Points on a hilly landscape, in no order, each with its height.
From any point a climber steps to the highest of the 3 points nearest to it. It stops when none of these is higher. Distance is the straight distance between rows; heights are no part of it.
Q164: [114 123 132 160 183 114 106 160 133  73  87 105 114 139 123 176 114 125
 124 145 152 141 142 139 144 133 150 161 130 103 137 170 128 138 131 171
 119 169 125 105  76 127 152  95 142 143 147 131 105 135 100 144 152 109
 139  79 114]  (h 627)
Q471: [166 152 126  89 105 121 129 119 171 149 114 119 152 157 136 140 132 122
 151  81 115 115 144 122 127  96 131 111 130 135 136 116 137 134 154 103
 109 138 123 109 116 132 146 129 150 161 156 161 141 103  97 117 130 113
 147 146 139]  (h 340)
Q621: [134 134 130 131 166 104  99 155 149  65  83  90 145 158 107 164 119 121
 140 116 133 145 158 136 131 107 144 145 142 103 143 146 131 146 121 177
  98 193 119  85  72 128 177  96 141 168 149 136 116 113  96 140 153 105
 155  92 127]  (h 564)
Q327: [158 128  96 147 144 130 118 148 155  95 105 120 129 144 112 162 140 140
 132 127 114 125 131 140 142 117 142 113 137 137 128 147 137 106 131 112
 131 144 128 140  80 131 132 112 129 146 174 155 127 123 114 125 118 118
 123 123 119]  (h 831)
Q174: [172 175 176  56  69  98 132 109 166 187 117 116 190 136 140 114 133  96
 143  56 109 115 177 105 106  99 102 117 129 140 159  80 127 139 174 122
  90 115 126  72 141 126 158 144 130 175 108 176 136  91  89 114 147 104
 146 153 129]  (h 643)
Q32: [ 93 145 187 100 134 105 113 136 132 119 100 100 165 122 136 123 121 108
 128  88 203 130 151 119 125 116 101 164 145 103 164 126 136 155 121 201
  81 184 134  57 139 119 176 130 140 139  94 123 109  91 105 133 169  97
 164 122 144]  (h 296)
Q784: [169 145 132 107 131 118 116 138 166 124  98 102 162 147 126 149 124 111
 145  88 107 132 158 133 122  96 137 116 125 119 141 121 125 139 134 130
 111 152 122 108  85 131 154 107 149 162 163 157 130 102 106 130 140 101
 148 146 142]  (h 181)
Q918: [205 158 126  85  99 115 134 120 155 138 112 106 174 160 111 131 136  99
 151  77  80 126 149 130 127 101 145 109 110 129 132 111 128 144 158 101
 103 130 100 118  96 124 163 119 136 172 167 182 123 104 104 124 125 101
 138 158 140]  (h 304)
Q566: [102 140 155 132 167 110 103 157 130  92  93  91 135 139 123 150 118 115
 140 116 167 140 143 132 138 106 122 156 133  90 154 139 135 158 121 195
  98 185 132  73  92 118 180  99 147 151 123 132 115 105  89 135 167  94
 167  99 120]  (h 801)
Q972: [165 137 114 135 152 119 106 158 163  94  95  92 149 147 115 167 123 111
 147 101 112 136 157 132 126 101 150 116 136 112 136 141 130 136 138 130
 106 165 108 103  64 142 177  85 138 188 174 148 108 117 112 136 130 107
 143 117 123]  (h 600)
Q865: [172 165 175  69  96  98 107 122 179 161 109  93 193 144 135 128 123  90
 147  54 116 128 184 106 109  92 113 119 130 125 169 105 124 145 157 140
  79 131 129  59 116 136 173 133 140 191  96 173 124  80  92 116 163  78
 167 160 132]  (h 839)
Q341: [142 131 116 139 102 133 159 129 131 152 155 140 111 135 138 122 153 162
 141 143  96 110 102 132 132 125 134 107 131 163 106 100 126  95 130  63
 153  95 146 168 146 135 117 162 113 131 167 139 154 131 132 121  82 137
 106 134 124]  (h 590)
Q809: [134  88  95 200 161 149 129 164 115  91 137 137  97 129 109 150 141 158
 119 173 117 114 131 144 142 177 154 123 136 150 124 149 157  81 116 105
 159 113 126 174 108 145 110 121 100 129 163 136 136 147 133 119 116 115
 100 100 108]  (h 130)
Q328: [104  54  86 205 185 158 108 137  84 106 187 127  92  97  77  94 103 131
 104 213 143 140 123 102 150 200 139 125 102 133 118 162 174 111  97 167
 182 107 142 162 121 166  66 122 122  56  63  53 128 201 171 127 116 164
 117 117 135]  (h 710)
Q379: [ 96 117 138 127 171 118 106 162 126  92 103 106 120 146 128 151 124 131
 126 135 163 136 131 128 140 129 128 147 137 106 128 150 131 138 117 171
 124 174 124 106  97 117 149  89 143 130 130 121 111 119  95 134 161 100
 152  93 117]  (h 546)
Q915: [125 153 141  98  80 126 145 115 145 179 131 149 136 129 148 125 134 139
 128  97 149 115 120 128 128 117 111 115 143 150 134  98 122 128 151 104
 134 117 133 117 155 123 126 158 136 140 123 150 149 103 123 134 122 127
 131 148 130]  (h 753)
Q71: [ 77  86 100 156 134 146 111 102  90 130 171 157  75  83 126  95 102 126
 107 190 146 123 113 104 126 145 125 138 105 123 117 132 115 114 105 149
 157  89 133 146 168 132  73 147 104  58  67  66 123 153 188 123 109 174
 100 131 141]  (h 494)
Q223: [111 132 125 110  88 152 132 115 130 159 135 160 120 122 150 134 140 143
 131 126 160 102 100 120 130 127 112 118 142 126 120 107 101 110 135  98
 145 104 139 142 157 122 114 156 122 117 143 128 146 112 133 125 123 140
 130 135 125]  (h 515)
Q151: [128 102 106 183 181 134 107 172 131  71  98 114 109 136 107 167 129 133
 128 162 129 117 129 148 133 154 156 140 149 126 140 163 156 110 123 144
 133 142 128 155  85 140 120  77 123 131 152 132 131 142 116 117 138 111
 122  84 110]  (h 280)
Q835: [119 160 148 106  68 136 177  99 134 210 160 147 123 120 168 119 149 158
 131 119  95 125  78 138 102 106 109 104 108 155  93  81 106 132 153  70
 153  64 146 153 207 131 127 193 120 134 132 123 171 127 138 128  86 156
 103 160 129]  (h 299)
Q402: [202 139  92 130 137 120 142 140 151 101 123 115 158 156 119 145 134 116
 143 102  64 142 147 137 131 101 168  89 126 153 118 142 134 123 143  84
 124 123 114 150  78 135 159 108 128 169 204 176 108 136 119 130  96 118
 121 144 120]  (h 359)
Q952: [168 132 116 158 110 126 180 122 122 145 160 129 126 149 141 136 148 165
 138 150  30 133 113 140 118 119 146 104 114 194  85  93 133 109 136  49
 137  86 131 194 153 156 124 159 119 132 197 151 154 145 131 127  77 134
  80 151 123]  (h 464)
Q333: [ 85  80  95 194 170 154 114 140  76 110 177 154  92 107 100  96 116 145
 109 208 140 128 122 119 137 199 147 132 111 131 108 159 150 105  95 148
 182  90 127 168 134 164  77 135 104  68  85  78 126 168 164 124 114 150
 109 128 128]  (h 716)
Q202: [223 173 174  33  82 101 125  90 156 153 107 104 210 169 121 112 133  75
 160  49  62 132 185 125  90 103 127 119 128 117 143  99 131 167 166  96
  91 100  78  88 116 126 182 125 128 188 134 209 126  92 110 118 143  89
 135 172 136]  (h 53)
Q776: [184 142  93 140 118 125 156 130 146 128 132 123 130 159 129 143 143 149
 137 123  60 125 125 147 136 116 133  99 116 164 101 121 134 113 148  63
 139 115 140 168 117 130 131 141 131 148 192 164 147 131 113 121  97 138
 109 136 131]  (h 466)
Q650: [116 137 139 111 127 123 118 129 148 139 112 136 126 123 152 144 134 138
 128 119 169 116 118 133 133 121 132 139 145 133 135 124 122 118 123 125
 133 139 135 112 130 122 117 126 137 133 144 134 138 104 121 131 141 120
 142 122 129]  (h 603)
Q849: [197 162 125  84  81 105 173 102 126 157 134 146 144 166 157 137 140 146
 138 118  29 142 124 158 129 106 125  93 104 177  72  86 127 132 141  27
 113  82 122 156 170 132 150 169 144 140 199 157 159 109 120 108  94 134
  79 157 123]  (h 329)
Q878: [101 126 144 113 142 124 113 141 126 111 102 127 130 122 134 134 123 129
 116 127 175 110 139 128 137 132 125 158 143 104 141 131 117 129 120 164
 117 177 131 106 123 119 124 112 138 122 107 113 116 119 111 143 156 116
 144 117 126]  (h 593)
Q368: [155 127  95 155 171 121 103 158 156  74  99 112 122 145 110 178 117 125
 140 128 109 129 155 140 139 114 149 130 134 122 130 149 140 117 138 142
 114 149 123 124  68 140 158  91 132 162 181 143 116 137 105 127 129 114
 130 104 129]  (h 572)
Q189: [100 143 140 102  89 135 132  91 142 173 129 159 123 111 156 119 128 137
 121 101 184 110 116 117 124 119 102 133 138 127 134 111  92 131 138 123
 129 117 142 123 171 112 108 160 130 126  97 123 144 110 148 135 131 137
 126 145 138]  (h 374)
Q886: [188 135 100 126 150 119 122 141 159  91 109  96 155 151 109 161 123 110
 148  94 100 150 167 137 121  98 159 108 128 120 127 142 131 134 142 120
 110 143 110 114  62 142 164  95 144 176 195 160 107 115 104 135 125 116
 144 119 139]  (h 763)
Q65: [122 128 116 174  94 147 166 127 110 153 166 140 102 131 133 121 145 179
 138 157  87 114  94 139 117 139 145  93 121 167  88  97 128  90 125  74
 167  76 139 186 169 154 106 166  97 115 164 140 158 140 134 121  91 135
 100 129 133]  (h 531)
Q184: [178 172 159  65  73 116 136 111 169 181 118 120 168 138 132 124 133 111
 142  73 102 115 154 125 118  95 110 114 127 138 147  97 135 148 167 104
 100 123 118  95 130 115 147 132 137 165 128 170 141  95  95 111 145 114
 144 152 134]  (h 504)
Q578: [159 133 119 132 172 110  96 154 172  53  86  87 140 164 112 181 108 109
 153 114 118 156 166 138 123 108 153 128 141 103 146 163 129 132 132 151
 105 179 110  96  59 140 194  93 141 188 176 154  97 123  99 144 131 105
 153 117 120]  (h 487)
Q273: [ 71 107 151 160 193 139 113 171  97  71 111 107 114 119 111 125 116 112
 119 150 170 169 115 140 156 137 134 158 132  88 150 167 150 169  99 209
 116 207 130 103  86 104 146  78 158 115  72 102  92 154  99 148 179 116
 172  86 108]  (h 722)
Q149: [ 98 154 128 114  71 144 146  94 137 185 156 175 118 118 165 120 137 146
 125 107 151 102  90 118 108 117 116 115 144 138 114 101 105 123 143  97
 150  94 136 144 188 119 107 177 111 118 129 121 152 114 159 128 106 153
 119 151 134]  (h 432)
Q989: [225 146  99 117 123 107 166 128 138 109 120 116 178 154 120 131 150 114
 138  99  33 149 148 145 120 122 173  89 107 146 110 143 131 137 152  58
 124 114 115 153  78 143 161 106 125 162 223 181 123 128 115 123  94 119
  98 151 135]  (h 315)
Q182: [ 59 103 152 130 143 135 114 110 102 123 133 122 111  86 141  96 106 117
 105 147 191 145 109 122 149 134  93 164 132  96 163 152 109 154 105 199
 110 166 129  93 135 105  97 110 138  84  47  63 106 143 154 149 170 155
 145 109 128]  (h 687)
Q872: [ 93  95 108 151 135 137 122 128 114 135 138 148  89 115 132 136 132 148
 120 167 149 106 111 129 130 151 128 133 133 129 119 128 125 104 106 116
 145 111 142 157 134 128 101 137 112  95 123 110 131 138 144 134 120 130
 122 107 123]  (h 490)
Q233: [138 132 125 116 136 129 114 140 145 125 101 111 126 146 134 160 134 134
 135 119 130 112 147 135 133 111 135 126 139 125 125 127 134 115 139 132
 113 147 128 125 111 128 142 114 135 153 164 146 136 104  93 123 127 111
 137 125 128]  (h 567)
Q444: [ 87 113 148 193 205 139 106 190 105  50  95  83 100 132 101 134 110 118
 123 148 166 190 115 146 143 155 145 161 134  86 151 185 155 156 114 216
 118 204 130 100  47 120 168  74 159 130  85  96  72 160 104 153 179 114
 169  65  93]  (h 785)
Q689: [ 80  79 113 158 161 140 109 116  83 119 150 147  93  91 112  98 114 123
  99 185 156 128 119 112 144 168 116 150 121 118 134 158 122 119  94 169
 157 114 130 139 145 133  78 119 109  67  56  69 118 162 161 132 122 155
 119 108 127]  (h 532)
Q681: [ 89 151 168  84  97 126 114 116 145 164 102 126 151 113 169 116 128 117
 122  87 196 101 136 103 136 116 101 144 143 116 167 114 110 128 138 166
 107 152 144  91 154 112 136 132 138 146 100 119 137  98 115 136 167 117
 147 138 140]  (h 419)
Q518: [163 169 141  83  68 120 167 106 142 204 145 153 151 153 156 125 147 154
 135  97  78 131 111 131 117  98 104 103 119 176  88  92 116 146 149  47
 133  79 135 134 182 126 141 184 132 141 156 158 174 119 138 115  96 140
  97 156 136]  (h 373)
Q795: [ 90 103 125 156 178 138 120 151 108  85 110 129 106 111 122 133 122 125
 107 168 159 129 127 136 144 152 128 158 140 105 128 152 141 135 109 166
 130 159 144 122 105 116 118  92 131 114 114 109 109 153 120 144 146 120
 141  90 115]  (h 559)
Q447: [156 171 136 105  75 109 189  99 127 185 150 152 148 147 165 128 152 165
 122 134  45 129 104 145 105  96 113  96 112 175  60  81 113 135 144  26
 132  68 136 158 204 145 130 188 129 135 174 150 174 131 131 104  77 146
  87 160 118]  (h 348)
Q196: [133 142 136 101 102 124 116 126 161 151 108 123 143 133 136 145 131 126
 126  95 152 107 138 126 131  95 107 125 141 126 149 122 124 121 142 137
 119 150 138 104 127 123 128 125 142 143 143 141 141 114 102 129 152 123
 143 126 137]  (h 757)
Q827: [ 81  72  91 177 153 139 104 117  86 117 178 134  84  82 101  90  96 120
  97 203 151 132 121 109 143 168 120 142 106 123 126 144 128 113  96 191
 163 107 133 137 145 152  63 137 120  50  48  44 116 178 178 128 123 175
 117 123 144]  (h 660)
Q141: [196 166 148  66  85 106 127 104 162 161 101 124 182 168 136 131 133  94
 152  67  80 125 160 123 116  92 125 118 126 136 140  97 124 148 161  89
  99 122 108  95 118 120 158 125 149 168 137 170 118 103 109 112 130 103
 145 157 127]  (h 404)
Q62: [ 65 114 155 110 122 128 107 122 106 130 112 135 121  98 160 114 121 119
 111 138 195 121 118 125 135 127  99 169 136  95 147 144 110 147 113 175
 109 163 123 104 145 107 110 115 138 113  78  94 114 123 133 147 163 138
 146 119 129]  (h 843)
Q694: [106  82  94 191 176 143 110 146  85 106 163 148  86 115  87 116 121 162
 120 201 133 125 113 128 134 200 161 124 118 140 107 157 179  84  97 128
 179 100 136 183 134 167  90 133 107  84 104  98 129 179 154 121 112 129
  95 112 119]  (h 601)
Q483: [198 149 110 108 113 115 157 110 153 139 126 133 158 169 124 135 141 118
 133  97  49 126 133 144 128 100 138 100 117 144 127 125 135 127 141  75
 120 115 127 150 113 130 146 120 132 160 199 176 125 128 102 117 102 122
 118 148 129]  (h 420)
Q265: [ 88  78 116 166 169 147 120 137  92 109 149 137  86 103 100 104 123 135
 101 194 152 125 112 132 141 184 141 140 128 118 125 163 139 111  96 150
 164 123 144 151 136 143  76 123 109  84  82  85 117 154 153 127 131 140
 113 109 120]  (h 628)
Q556: [139 155 133 118  89 135 147 113 139 182 142 145 126 134 153 130 135 140
 132 104 132 106 113 121 121 119 113 108 133 161 115  92 115 116 141  84
 134 113 140 137 152 121 116 162 128 135 145 147 144 116 118 119 117 142
 128 142 133]  (h 489)
Q958: [186 142 131  96 142 122 101 136 164  96  96  82 170 154 116 158 118 103
 151  84 104 144 166 128 114  98 146 121 134 105 146 136 128 144 141 141
  92 173 110  83  67 138 186  97 141 189 156 168 120 120 103 128 139  93
 160 138 129]  (h 307)
Q324: [110  99 103 179 142 137 139 154  98 114 157 146  95 123 110 131 139 167
 128 164 120 115 115 142 137 164 147 126 130 146 118 126 145  81 116 106
 157 105 135 195 143 146  94 145 101 105 146 123 149 146 140 113 105 126
  99 112 124]  (h 158)
Q988: [216 159 106  97 106 104 173 115 138 128 123 130 175 168 123 127 148 130
 134 102  23 145 139 142 118 108 147  88 109 161  95 111 135 144 137  44
 110 107 111 151 122 124 152 140 131 150 228 163 141 121 119 119  87 125
  86 160 136]  (h 369)
Q9: [217 159 128  85 126 110 107 127 160 108 104  77 196 155 108 141 122  85
 163  65  80 157 168 130  95  99 154 114 120 114 149 148 126 150 144 123
 103 151  88  87  77 135 182  97 141 197 163 183 114 114 108 135 131  96
 159 169 144]  (h 234)
Q555: [ 65  88 107 154 121 143  98  91  92 152 177 156  72  81 129  97 114 118
 116 172 161 125 106 117 114 138 115 136 104 123 124 136 109 114 126 170
 146  89 127 138 180 131  74 143 104  46  43  48 114 144 194 126 117 189
 117 119 146]  (h 367)
Q385: [ 76  91 119 134 118 140 108 103 104 142 151 160  88  88 137 107 120 124
 106 158 184 113 104 115 126 141 108 153 125 113 126 132 107 123 113 161
 128 109 118 129 164 120  82 146 114  81  53  79 118 144 176 128 124 164
 116 118 138]  (h 463)
Q372: [ 47 137 182 125 147 120 133 117 110 107 112 113 152 105 127  69 120 107
 136  89 229 160 115 101 144 103  73 182 130  91 205 130 131 181 112 241
  75 200 121  65 124  84 158 104 146  99  38  93  82 114 122 140 199 110
 178 111 136]  (h 152)
Q247: [157 112  96 180 133 136 155 149 131  95 149 130 105 144 117 139 142 163
 138 151  80 118 113 148 134 140 159 101 133 182 106 130 138  87 126  73
 151 107 133 195 110 148 122 131 111 156 192 154 146 144 121 115  87 125
  89 125 117]  (h 190)
Q587: [112 106 112 183 121 150 148 141 113 122 162 145  90 119 127 129 139 165
 141 157 126 114 107 135 125 153 144 115 128 148  95 117 145  80 107  89
 162  78 143 184 155 141  93 155 102 109 148 125 148 148 147 112 102 124
 108 130 126]  (h 328)
Q19: [ 80  96 105 146 117 150 122 109 105 139 155 162  84  92 136 121 125 141
 124 166 157 116 107 120 115 144 116 131 124 106 104 124 110 109 112 119
 150  85 131 152 177 124  82 158 104  86  93  98 131 135 171 126 105 166
 109 133 137]  (h 421)
Q105: [ 85  73 118 194 213 154 114 159  88  70 126 112  92 107  95 122 117 135
  98 190 139 156 117 127 164 184 146 152 136 119 139 190 162 118 107 183
 156 154 130 150  79 144 101  79 135 101  84  84 107 179 142 133 153 132
 137  90  96]  (h 498)
Q856: [100 123 125 121 118 133 123 124 134 147 129 145 121 122 141 133 143 143
 109 130 169 103 120 123 137 136 125 130 143 128 133 124 109 102 115 124
 144 127 132 130 144 119 103 135 121 120 127 118 133 121 132 134 123 136
 130 127 141]  (h 568)
Q114: [117 143 146 116 156 109 102 157 156  86  91  88 148 144 120 158 114 114
 145 104 155 130 142 127 127  98 122 155 147 110 147 136 134 145 137 179
  95 182 121  78  99 132 182 109 150 161 133 147 107 103 107 134 164 104
 154 112 128]  (h 771)
Q430: [103 118 139 166 192 118 103 174 111  50  86  89 106 140 109 147 119 113
 124 161 159 165 123 148 134 147 144 167 138  92 149 170 147 159 129 193
 122 203 125 111  60 113 172  76 146 126 121 111  91 141  97 143 172 108
 158  79 101]  (h 731)
Q617: [134 166 173  72  90 106 112 115 161 169 126 112 174 132 150 127 126 110
 142  64 153 105 167 104 118 108  98 127 142 134 163  97 128 136 159 152
  95 140 140  73 144 122 150 124 137 158 108 147 140  92  93 125 156  91
 157 147 137]  (h 577)
Q848: [242 175 148  62 120  98 126 117 149 126 106 103 209 166 111 126 133  77
 170  51  62 145 172 120  93 102 154 104 111 107 139 132 132 154 141  87
 115 116  89 101  97 127 195 100 131 195 171 198 122 105 116 131 135  92
 130 166 142]  (h 84)
Q521: [149 173 129 102  72 121 169 109 152 187 140 148 142 142 144 124 140 148
 125 109  93 127 120 129 137 110 119 102 122 171 104  86 118 129 155  68
 134  90 132 131 167 117 134 170 133 133 149 158 163 110 117 109 102 148
 115 144 129]  (h 409)
Q842: [ 63 133 182 103 137 117 118 116 109 119 109 134 146 109 153  85 106 109
 127 113 220 141 126 116 143 120  94 172 138  97 177 126 123 167 118 217
  87 182 133  72 135  91 137 111 134 102  68  93 100 122 125 140 193 125
 164 126 140]  (h 178)
Q218: [ 88  97 104 174 127 154 132 131  94 125 174 147  84 110 122 114 135 148
 126 167 137 112 106 131 124 169 145 113 120 134  97 126 119  86 108 104
 175  84 144 175 168 150  89 155  93  81 110  95 137 154 171 124 104 139
  96 136 136]  (h 182)
Q120: [175 176 130  85  76 123 149 110 151 173 130 146 152 151 139 123 134 124
 133 102  92 123 136 127 129  99 115 114 121 154 127 100 123 140 157  75
 126 108 121 125 156 122 146 156 136 146 153 166 147 100 103 111 119 134
 121 149 128]  (h 354)
Q457: [149 108  97 166 147 142 129 156 141  96 118 133 109 127 113 152 137 153
 129 148 116 114 127 138 139 136 145 123 136 146 119 134 143  95 119  98
 139 118 136 151 109 140 125 114 119 142 175 144 141 129 119 118 108 114
 117 101 119]  (h 599)
Q130: [ 96  82 120 176 191 139 114 160  95  86 114 121 107 118 106 138 133 130
  98 183 148 127 124 120 137 182 153 158 144 117 124 176 146 117  96 160
 155 139 138 150 102 132 100  99 121 110 110  99 129 153 138 128 142 125
 120  94 106]  (h 527)
Q705: [ 66  98 136 134 132 155  96 103 102 125 134 144  90  77 139  88  96 107
 106 169 175 139 106 115 151 123  85 166 123 102 154 150 108 145 104 200
 115 150 130 101 141 114  81 127 122  72  29  54 103 156 173 141 153 167
 143 110 141]  (h 588)
Q39: [122  82  89 202 165 145 126 161  93 104 159 142  85 135 100 124 139 169
 116 197 108 118 110 131 137 192 163 118 132 162 106 130 163  69  99 113
 169  88 124 199 136 159 106 134  94 100 152 128 155 169 149 114 107 120
  88 115 116]  (h 281)
Q331: [158 151 119 132  92 139 175 121 131 167 152 134 126 129 136 127 144 162
 126 134  69 123 108 141 130 107 123  95 113 184  98  88 123 113 136  60
 150  93 134 167 162 140 132 159 128 136 174 139 149 135 125 115  83 137
 105 139 123]  (h 526)
Q974: [ 80 108 112 136 123 150 120 113 121 144 133 159 103  97 138 119 134 134
 114 160 165 116 108 126 121 147 116 142 137 108 118 125 109 122 118 132
 144 118 139 135 167 123  92 150 112  82  93  90 126 119 166 125 120 150
 117 130 141]  (h 393)
Q198: [ 84 125 149  94 115 133 113 113 125 138 122 143 126 107 154 121 120 126
 124 119 191  99 120 124 132 126 111 149 147 100 150 126 121 145 126 159
 121 141 134 112 146 113 122 130 135 112  96 111 134 116 137 139 145 140
 135 125 136]  (h 715)
Q392: [150 144 117 122 113 127 136 137 150 138 123 129 132 140 111 142 134 140
 128 116 114 111 127 137 136 114 118 111 136 135 124 121 125 106 138 100
 130 134 134 144 111 126 125 132 133 143 166 151 137 116 104 124 107 130
 122 121 122]  (h 437)
Q584: [195 167 155  68 108 105 107 121 168 133 115  80 192 161 109 128 124  88
 161  53  90 149 188 123  98  96 131 122 127 122 165 115 141 157 154 114
  91 138 102  73  96 133 180 111 136 195 129 181 125 102  94 125 150  93
 163 166 134]  (h 533)
Q418: [ 84  97 125 131 144 144 113 116  90 123 134 142 105  96 140 113 118 127
  95 160 169 126 111 117 140 145 107 159 129  97 134 148 114 131  94 173
 136 131 133 129 133 111  77 116 121  79  65  78 108 140 151 130 133 155
 130 111 133]  (h 545)
Q759: [194 173 132  57  69  99 170 108 146 178 122 153 166 169 144 124 142 126
 131  85  63 126 134 135 113 108 113 104 108 167 102  89 125 149 159  47
 112  98 118 128 156 131 150 165 142 150 174 171 150 110 120 110 112 130
 100 170 122]  (h 305)
Q709: [161 111 107 204 125 146 173 133 106 109 169 123 102 139 125 128 147 174
 148 160  47 118  98 140 131 147 155  89 105 187  89 109 145  73 121  49
 158  94 134 215 145 160 117 150 109 139 193 153 159 169 136 125  82 139
  84 139 123]  (h 327)
Q409: [226 162 112  88 132 116 138 127 156 108 112 105 190 165 117 132 130  84
 155  74  48 164 154 121 109 118 164 102 118 120 128 144 130 158 132  86
 123 126  94 115  77 141 181  93 140 198 203 196 116 110 120 134 109 113
 142 163 128]  (h 44)
Q338: [ 64  87  91 162 114 134  87  93 100 154 174 149  57  72 121  92  97  99
 109 188 150 121 110 112 123 120  83 143  99 123 124 134 107 135 126 200
 134  93 133 121 173 137  62 151 111  51   5  52 114 159 202 119 129 207
 121 114 150]  (h 266)
Q248: [ 91  70  85 195 181 150 119 124  76 119 175 142  86  96  94  97 110 127
 104 199 149 130 123 114 137 188 149 126 107 118 113 155 142 100  95 165
 178  97 133 164 127 162  71 128 113  56  60  71 120 182 166 125 117 159
 103 124 134]  (h 777)
Q15: [ 86 123 121 138  84 147 153  99 113 183 175 171  86  93 146 105 140 145
 135 131 137 114  85 127 101 125 126 102 129 142 101 104 102 107 132 100
 162  74 134 167 205 117  97 173  98  98 113 100 152 127 169 128  96 157
  93 150 149]  (h 630)
Q439: [160 150 110 118  92 124 168 120 143 158 135 133 146 148 139 130 145 153
 134 110  72 133 116 151 135 101 124  99 109 169  98 106 128 120 144  64
 123 112 126 149 132 128 130 151 141 139 176 165 146 128 114 107  90 135
 116 139 125]  (h 493)
Q772: [ 69 111 136 109 110 136 114  99 118 150 130 150  97  93 152 108 119 136
 113 144 186 116 112 117 129 135 105 149 145 103 148 125  97 124 113 158
 120 128 130 113 170 112  79 141 121  92  80  77 128 132 168 135 129 159
 125 135 138]  (h 396)
Q800: [ 91 115 112 137 107 146 137 112 126 158 159 164  88  98 141 125 138 137
 126 141 156 111 102 127 113 138 126 109 128 130 104 117 106 111 117 104
 154  89 140 162 177 133 101 165 102 100 108 113 148 123 156 136 110 150
 106 139 139]  (h 565)
Q933: [112 127 121 145 160 132 113 154 137  98 102 120 112 128 118 166 141 138
 107 146 160 111 134 143 140 139 141 146 144 110 129 146 133 113 126 150
 129 152 138 143 102 121 127  99 135 131 153 128 120 122 111 140 138 111
 142 101 120]  (h 414)
Q405: [233 156 127  89 141 107 119 140 153  90 110  85 199 155 111 139 122  85
 159  65  65 186 153 127  90 129 190  98 127 105 125 158 133 171 131 107
 119 135  88 103  46 143 192  90 137 207 201 215 110 120 122 144 120  93
 143 166 130]  (h 15)
Q424: [ 90 110 132 123 144 138 113 138 116 119 116 139 111 116 139 129 127 139
 114 150 176 115 126 125 145 143 122 158 146 103 147 138 121 123 107 154
 126 137 145 120 132 104  97 126 128  92  99 104 118 126 125 144 137 134
 140 111 118]  (h 665)
Q582: [ 62 126 165 149 181 117 117 149 100  89 107 108 125 111 110  99 110 113
 118 115 201 165 110 114 140 121 106 168 123  82 174 144 139 176 105 230
 103 214 134  78 106  86 161  94 152 112  64  94  74 132 112 144 189 115
 183  88 116]  (h 334)
Q207: [126 155 172  90 116 109 112 130 160 136  97  89 166 134 133 143 112 100
 143  77 166 121 165 114 121  92  99 143 147 115 168 111 124 143 133 174
  84 173 144  65 117 128 161 124 146 167 116 140 143  86  98 135 164  88
 161 127 137]  (h 424)
Q45: [210 186 164  44  55  97 167 101 163 196 119 142 185 175 143 111 143 107
 134  73  75 139 160 119 106 103 107 108 116 141 119  77 139 159 183  68
  88  80 114 103 171 109 160 156 138 155 131 175 149  92 120 117 141 110
 116 170 120]  (h 242)
Q716: [ 66 117 165 123 162 121 106 137 112 113 104 122 138 119 132 115 114 113
 121 129 189 135 128 128 142 129 108 169 144  91 158 137 133 156 117 205
  96 197 126  91 110  97 152 110 150 111  89 107 109 120 112 146 173 113
 157 113 127]  (h 488)
Q217: [145 155 158  95 116 112 110 140 174 130  95 104 157 143 134 150 128 115
 148  91 134 121 163 122 125 100 121 130 130 129 156 117 132 129 144 144
 109 153 125  84  99 135 168 114 149 164 135 152 125 103  99 123 154 100
 157 136 130]  (h 435)
Q23: [116 133 123 159  97 147 149 124 127 153 162 157  92 111 127 129 148 161
 132 135 130 114  92 133 109 140 130 112 120 144 103 103 114  94 134  86
 159  90 147 167 165 118 113 167 108 125 144 131 141 135 143 118  91 145
 114 133 126]  (h 759)
Q834: [164 180 149  71  48 101 182  90 135 214 137 155 158 153 167 114 136 144
 127  79  75 127 123 134 107 100  99 105 109 173  90  74 116 161 167  46
 120  67 131 126 217 123 142 191 132 137 148 152 169 110 123 112 101 142
  98 167 119]  (h 343)
Q146: [220 153 108 112 124 109 174 128 129 101 119 123 177 170 132 134 143 127
 138 122   4 151 142 144 120 138 171  74 105 162  80 129 136 147 131  32
 121  99 122 173 121 131 156 124 128 162 252 177 133 135 113 122  78 123
  79 174 120]  (h 333)
Q479: [ 76  90 101 144  98 142 116  82 101 167 174 173  64  84 132 105 121 127
 129 153 151 102 101 117 114 138 111 135 102 116 116 114  97 114 133 141
 142  75 118 141 202 115  83 168  85  71  65  70 124 127 210 121 108 188
 107 138 152]  (h 229)
Q753: [ 86  98 143 164 195 143 113 162  86  81 107 113 107 110 102 135 115 119
 103 173 157 153 123 132 150 159 132 161 137 106 133 182 146 140  99 195
 138 175 144 118  93 131  95  78 136 101  80  86 104 157 123 143 157 118
 144  85 101]  (h 536)
Q93: [ 76 100 138 153 181 150 120 125  93 100 136 127 102  92 114 115 110 122
  93 179 161 128 118 120 151 157 118 156 139 101 146 159 128 134 107 178
 140 158 144 132 114 112  78 103 127  82  63  80 102 157 142 140 140 154
 145 109 114]  (h 592)
Q200: [ 83 127 115 116  76 149 139  95 121 175 166 173  88  96 158 115 135 142
 124 124 164 108  86 122 102 121 112 113 126 133 104 103  90 121 138 113
 148  74 128 153 197 111  99 169 104  92  94  90 144 116 181 128  99 163
 115 148 141]  (h 805)
Q891: [ 75 102 156 135 163 140 112 132  97 106 125 116 112  94 133 101 111 108
 101 158 181 145 122 117 157 148 111 160 140  92 152 158 125 148 101 188
 126 162 138 115 126 116  86 112 137  87  64  84 104 154 133 139 157 144
 145  94 130]  (h 629)
Q648: [ 82 114 155 143 167 129 120 149  98  89 109 121 118 105 126 127 120 115
 112 142 176 134 122 125 141 141 114 161 139  94 150 148 136 149  99 194
 127 176 130 109 107 107 118 100 146 105  95 100 105 130 117 142 168 116
 154  94 121]  (h 589)
Q882: [115 116 117 152 141 134 129 142 122 119 132 135 114 130 117 148 141 146
 122 151 146 109 123 130 143 144 130 138 148 126 119 131 129 109 111 117
 151 127 132 153 116 127 113 128 117 123 151 131 138 129 126 139 126 127
 123 109 112]  (h 530)

For each start below, name the point where the climber stops.
Q385 => Q62
Q759 => Q915
Q989 => Q23
Q372 => Q62
Q795 => Q62
Q146 => Q23
Q918 => Q865
Q753 => Q62
